Each row is a point on a tangle of strands that fork, close into loops and nearly touch. The rows are in no order.
Points whose rows are less than 62.6 apart are linked; no others are. Some points are linked to none.
volid: [-26 -20 -24 -20   1   4 -24  32  16  26  31  -1 -17 -28 -30  10  -9 -10
 -18  11  -4  71   0  -4  -6 -19   1  19  -3 -13 -14 -18 -22  13   6]
goni: [  6   7   3  14  -1  -6  -6 -14  -5  22  -3  -3   2 -27 -42 -14  -7  -8
  16   0   8  23  25  18  25  17  -5  -7  -9  -9 -26  -8  15  16  16]
Nal: [ -6 -19  20   3   7 -10 -36 -12 -40  -3   0 -20  -7  23   8   7 -50 -14
  23 -32  24   3  27   9   0  -4 -68   4  -6 -12  -4 -24  24 -17  -8]
poreb: [-21 -13  16   1  10  11   3 -10   6  -1  -3   6  -1 -13 -20  -2  25 -16
  18   4  -9   5  -5  15  17  35  -1  16  -9 -14 -16   2  15  19   8]
dumeg: [  2  26 -10   8 -14   9   0 -22   3  21 -12  30  -1 -31 -43 -25  15   4
  14  12 -13 -44  15   0  13  20  17 -26   5   7   1  32  18  34  17]
fid: [  6  22   9  16  -6  -4   3 -31 -10  18 -11  14  -4 -23 -38 -23   1   0
  33   1  -4 -25  18  15  27  32 -11 -11  -8   2 -16   5  30  29  16]
fam: [-13  -2  22   9   6   8  12 -20   3  -2 -13  17   1  -2 -14 -11  31  -2
  27   1  -7 -27  -4  10  19  38  -7   8 -11  -4 -18   3  21  21  11]
Vos: [ -8   0  23   5  30  20  25  -7   8 -21 -11  16   0  25  25  10  51   2
  25  -6 -13 -25 -30  12  16  31   4   8  -6  -1 -19   9   7  20  -3]
pamu: [-31 -17  12  -8  -1   4 -21   7   2 -11  26 -17  -9   3  19  14 -19 -10
 -10   3   0  24  -6   3  -6  -7 -18  18  -4  -6  12 -10  -9 -13  -1]
gizun: [-34 -22   8  -7   4   2 -29  11  -1   4  28 -16 -12   1  -4  17 -24 -16
  -8   1   4  36   0   6  -2 -10 -30  20  -5 -15   1 -15  -8 -10   7]
nok: [ 41  16 -32  -5 -30 -14  21 -14  -1  15 -27   2  12 -20 -29 -24   7   9
  -8   4  -1 -22  17 -17 -16 -12  43 -35   9   9  23  19   6 -11   0]
rit: [ -6   7  11   4  40  24  25   6  16 -22  -5  11  -1  27  35  16  51   7
  14  -4 -17  -7 -34  18   7  21  13   9  -1   0 -16  19  -3  23  -3]
gezo: [ 35   6 -32  -4 -28 -16  11 -24  -5  22 -20   4   4 -31 -37 -22  -4   2
  -3   8   2   0  26 -11 -10 -18  45 -33   8  10  19  22   3  -1   6]
zuta: [-24 -23 -23 -17 -14  -7 -24  27   5  26  39  -8 -21 -14 -20   5 -31  -4
 -30   9  -2  65  11  -9 -15 -37  -8  16   0  -3  -4 -26 -34 -10  15]
meduf: [  5  -4  -1 -18 -10 -11   4  31  18 -12  14 -10   2  19  65   1 -19   3
 -42   7 -18   7 -19  -6 -33 -33  28   9   9  21  25 -12 -34 -35  -3]
bupub: [ -3  10  14  14  -3   1   2 -21  -2  19  -8   7  -1 -23 -41 -19   3  -6
  26   4  -3  -7  19  19  27  33  -7  -4 -12  -6 -21  -1  24  24  19]
kelom: [ 15   5 -28  -4 -23  -4  -2 -21  -4  34  -8  20   2 -43 -51 -24  -4  -2
   6  13  -7   2  33   1   4  -3  39 -28   1  11   5  31  -3  13  14]
Fakab: [ 17  -9  28  14   1 -11 -11 -20 -47  -9 -15 -14   3  25   3   2 -24 -17
  27 -25  38 -22  27   4  16  12 -59  -7 -14 -10  -7 -28  33  -1  -4]
Busa: [ -7 -25 -39 -31  -6  16   3  14  17  17   5  21  -9 -48 -32  -6  12 -19
  -5  17 -21  48   1 -12  -7 -11  51   9  10  -7   6  16 -19  22   0]
fop: [-19 -18 -23 -18  10   8 -16  26  16  29  17   5 -14 -36 -42   1   4 -15
  -7  10  -4  63   5   1   2  -6  16  15  -2 -14 -19  -9 -10  21   4]
Zotes: [-10   3  13 -12  18  14   2  24  24 -23  24 -11  -4  27  70  21   5   8
 -20   6 -20   4 -24  17 -21 -19  12  22   4  15  18   3 -29 -12  -3]
govu: [-21 -14 -10 -10   4   6  -8   8  14   8  13  -1  -5 -31 -26   3   7 -15
  -2  10  -3  45  -1   3   5   7  14  20  -6 -13 -11  -3  -4  14   1]
mero: [ -3   2  24   8   5   4  10  -5  -8 -22  -9 -11   9  26  20  12  15   0
   8  -9  17 -28 -12  -2   9  11 -23   3  -7  -2  -2 -11  15  -3 -13]
zunur: [ -7  -9 -10   6   1 -12 -39  12 -19  23  26 -17  -3  -3 -26   2 -40  -4
 -17  -9  22  52  29   5   1 -24 -30   4   1  -9 -12 -29  -6 -12  15]
Bozan: [ 36   2 -38   9 -15 -42 -16 -21 -26  26  13 -13   6 -14 -34 -12 -47   2
 -20  -7  28  57  32 -10  -6 -37  14 -22   9  13  -6 -20 -10  -3   7]
kesup: [-22 -22  20   0   7  -2 -31  -8 -22  -7  10 -21 -10  21  12   9 -37 -17
  10 -19  16   4  15   6  -4  -5 -52  14  -5 -14   3 -21  12 -21  -7]
tugog: [ -1   1 -29 -12 -17   7  -7 -10   6  43 -11  41   3 -49 -55 -19   0  -7
   5  19 -10   8  37   0   8   1  47 -18   9  11  10  46  -6  33  14]
Kaz: [ 17  20   0  12   1  -1  25  11   8 -23 -19  -8  15  23  24  -1  18  19
 -10  -8   2 -34 -19 -13  -2   1   9  -7   5  -1  -5  -5   5 -13 -24]
zan: [ 37  26 -29  -1 -29  -8  16 -12   6  16 -27  24  14 -16 -34 -29  13  13
  -5  12  -5 -47  19 -13  -4  -3  38 -39  11  13  23  35   5  -3   8]
Zinob: [  5  14  30  17  13   4  25  -6   2 -17 -28  18   9  30   7  -4  40  17
  34 -13  -2 -53 -20  -1  26  30  -6  -9  -5   1 -16  -8  14   9  -1]
melim: [ -5   0  31   6  28  14  11   1  -3 -27  -3  -1   3  42  41  28  21   5
  14 -12   8 -30 -21   5   3   8 -27  10  -8   0  -4  -3   5  -1 -14]
gug: [ -2   7   0 -11  16  15  11  15  19 -22  16  -4   2  11  50  16  20  11
 -16   9 -13   7 -34   8 -12  -4  16  12   6   5   6   9 -13   1 -12]
tuzu: [ 20  28   9  21  14   5  28  24  14 -31 -24  -3  12  32  38   7  11  23
  -9  -5   1 -34 -26 -10   4  -3   5  -8   6  -1  -7   1  -7 -10 -27]
vav: [ 29  11 -19  -6 -13 -16  22  26  19  -9  -6  -5   6   7  44  -1 -10  22
 -39   3 -12  -2 -28 -27 -35 -29  33  -2  16  20  20   8 -24 -29 -21]
Damer: [-29 -27  25  -2  20   6  -9  -7 -12  -5   4  -4  -3   4  -5  15   9 -17
  21  -5  12  11  -6  13  16  20 -39  26 -15 -19 -10  -4   9   3  -1]
livi: [ 47  17 -37   5 -13 -10  36  17  11 -11 -30   9  19   4   4 -13   7  26
 -23  -1 -12 -26 -17 -35 -25 -17  41 -23  16   1  14  27 -17 -22 -24]
saz: [-14 -14  -5  -2 -21 -12 -29   5 -12   5  19 -24 -14   2   8   1 -47  -7
 -28  -2  10  31  17  -8 -14 -28 -10   7   8   6  11 -26 -13 -25   9]
Misa: [ 23  39  -2  23 -18  -7  -1 -34 -14  16 -14  15  -1 -21 -39 -30  -5  10
  27   0   4 -40  22   7  24  23  -5 -35  -5  10  -9   7  30  26  20]
Damel: [ 49  13 -34  -1 -15 -22  40  23  16  -8 -25   2  16   8  30 -11 -16  30
 -33   1 -18 -14 -21 -45 -39 -29  42 -11  24   9  18  25 -29 -24 -29]
momul: [-27 -21  18  -3  19   8  -1  -3   4  -5   6  -1  -1  -8  -6  10  19 -15
  12   5   1  18 -14  13  15  25 -18  26 -13 -16 -11  -1   5  12   3]
bipa: [ -9  -3  30   0  33  18   4  11   4 -27   5  -2  -4  43  57  30   8   9
   8  -6  -1 -21 -23  14  -5  -7 -22  17  -3  10   7   0  -8 -10 -14]
tasel: [ 10  13 -17 -11   5  13  19  10  19 -18  -1   0   7  -3  26   4  33  10
 -17   8 -16   1 -28  -4 -13  -1  33   0   5   3   3  16 -10  -4 -14]
div: [  6   4 -27 -13 -25  12   5  -9   7  36 -15  47  11 -45 -46 -16  14  -6
  -5  29 -15 -18  28  -9  -4   0  50 -26  18  18  21  56  -9  31  19]
piru: [ 16   1  -7  -7 -17 -21  10  28  13  -8   3 -12   7  15  56  -1 -22  13
 -44   5 -11  -4 -22 -20 -36 -33  28  -1  14  23  22  -7 -25 -37 -14]
Bado: [-20  -7  -3  -8  -3   3  -5   3   4 -13  17 -15  -2 -10  11  14   4  -9
 -13  10   0  23 -15   1  -7  -2   2  12   0  -4   5  -4  -5   0  -5]
vup: [ 16  22  21  21  31  13  32  19  14 -29 -21   4   8  42  41  17  29  21
  11 -13  -2 -34 -29  -2  11   5  -2  -3   0   0 -13   7  -9   1 -21]
tenit: [-14 -11  -7  -7  -6   5  -7   2   7  -3  14 -11  -3 -22 -13   5   5 -11
  -7   9   3  32  -8  -1  -1   6   5  14  -4 -11  -6  -3  -1   6  -2]
Pom: [  2  -1  10  10  -8  -2   0 -16 -11  -7  -5 -19   3  -7 -13   0  -1 -11
   8  -4  19   3  12   9  13  13 -18  -2  -5 -10  -8 -13  18   1   3]
led: [  2   1   0  10 -10  -8  -9 -14 -11   9   3 -18   5 -17 -24  -5 -11  -8
   4  -2  16  24  22   9  13   8  -8  -3  -5  -9 -16 -14  13   2   8]
mun: [ -2  -9 -20   1 -13 -20 -34   9 -17  21  25 -22  -9  -5 -19   1 -49  -4
 -26  -1  20  52  25  -9 -14 -30 -15   6   5   2  -3 -28 -12 -14  15]
Sez: [ 29  18 -28  -6  -6   2  29  17  16 -12 -11   1  13  -2  13  -5  20  16
 -21   3 -14 -11 -25 -23 -23 -11  40 -12  15   5  11  22 -14 -16 -24]
bod: [-41 -27  30 -12  31  13 -17  -2  -4 -17  23  -4 -16  21  31  23  -7 -12
  15  -7  -3   8 -15  17  -1  -1 -41  32 -12  -7   8  -2  -3 -12  -6]
kedo: [-11   5  26  11  16  10  18 -18   3  -9 -19  23   2  13  -4  -4  43   6
  33  -1 -16 -40 -18   5  23  43  -4   5 -11   1 -19   3  17  23   8]
Vurob: [-11 -19 -25 -11 -17 -19 -24  18  -6  27  37 -10 -19  -8 -17  -2 -42  -1
 -34   6   5  63  20 -14 -20 -43  -2   9  13   3   2 -30 -30 -17  18]
Suv: [-30 -23  29 -11  33  16  -7  -1   2 -22  22  -2 -12  30  47  28   4  -4
  11  -2  -4  -2 -25  21  -7  -1 -28  27 -10   1  10   3  -9  -8  -8]
fazo: [ 12  24  22  20  19   6  31   7  11 -23 -29  14   9  35  19   0  38  22
  23 -13  -7 -51 -26  -4  23  21   6 -12   0  -2 -18  -2   9   4  -8]
papod: [-18 -27  37   1  21   9   4 -17 -20  -7  -7   1  -2  14   2  12  18 -14
  30  -9  17 -16  -5   9  20  25 -44  21 -21 -12 -13  -7  15   5  -1]
leror: [ 23  42 -15  20 -20  -1  -3 -29  -7  20 -12  23   1 -22 -41 -28   2  12
  18   7  -4 -55  23   1  20  17  13 -42   4  12   5  25  22  27  19]
vonel: [-37 -29  29 -11  19   4 -28  -3  -8 -15  16 -10 -16  26  33  15 -31 -16
  18 -20  -4  -1   5  14  -7 -10 -49  22 -10  -6  16 -18   3 -32 -13]
Fedem: [  8  12  14  10  -3  -3  19  -3  -1 -21 -18  -8  11  21  12   2  17  10
   4  -7  13 -35 -14  -6   7  14  -8  -8  -4  -2  -4 -13  21  -4 -11]
som: [  4  23  -8   5 -15   5   9 -16   6   6 -13  15   2 -19 -27 -24  25   4
  15   4 -15 -37   6   2   9  21  23 -16   1   3  -1  17  22  16  10]
metov: [-24 -15  -5  -4   6  -6 -39  17  -3  19  27 -16  -8  -7 -24  13 -25 -10
 -11   0  12  54  13   4  -2 -11 -32  17  -3 -20 -12 -23  -7  -5  13]
lonib: [  4   3   1 -20   6   7   5  27  25 -18  23  -8  -4  19  72   9  -1  13
 -34   6 -24  17 -24   6 -30 -24  25  14   7  21  24   0 -38 -22  -4]
nalar: [ 24  16 -28  -7 -29  -1  10  -8   8  26 -22  36  12 -29 -42 -20  18   9
  -2  23 -11 -39  21 -10  -4  -2  45 -38  14  14  24  52  -1  12  15]
ribe: [-20 -14  -2 -10 -22  -8 -21   8   0  -6  21 -23 -11   3  22   7 -33  -7
 -29   5   0  23   0  -8 -20 -24   0  12   4   7  20 -21 -18 -24   3]
Sibi: [ 16   5  17  14 -11  -9   1 -20 -27 -10 -15 -17   7  13  -4  -2 -10  -5
  16 -14  31 -23  18   6  16  18 -32 -11  -9  -4  -7 -26  32   3   1]
pibi: [ 12 -10  20  11   4 -10 -25 -18 -45  -3  -8 -18   3  25   0   8 -40 -16
  25 -30  36  -8  31   7   9   3 -65  -3  -9 -12  -6 -26  30  -7  -2]

A fork is a point with three links, a tip a point with one. Leave the first point through the second and follow the links. Name the first fork or tip that comes.
Bado, tenit: mun
vup, fazo: kedo
govu, tenit: pamu
led, goni: som
poreb, momul: papod

How many points has the smallest loop of links through each point below? Write none if it is on no loop.
govu: 11
mun: 7
lonib: 10
gezo: 7
dumeg: none

Name the points in between on the shortest way along the links from the first point to the second, in order.
fam, tuzu: kedo, Zinob, fazo, vup
zan, kelom: nok, gezo
Damel, lonib: vav, piru, meduf
dumeg, Sibi: leror, Misa, fid, bupub, goni, led, Pom
tenit, zuta: govu, fop, volid
Bado, saz: pamu, ribe
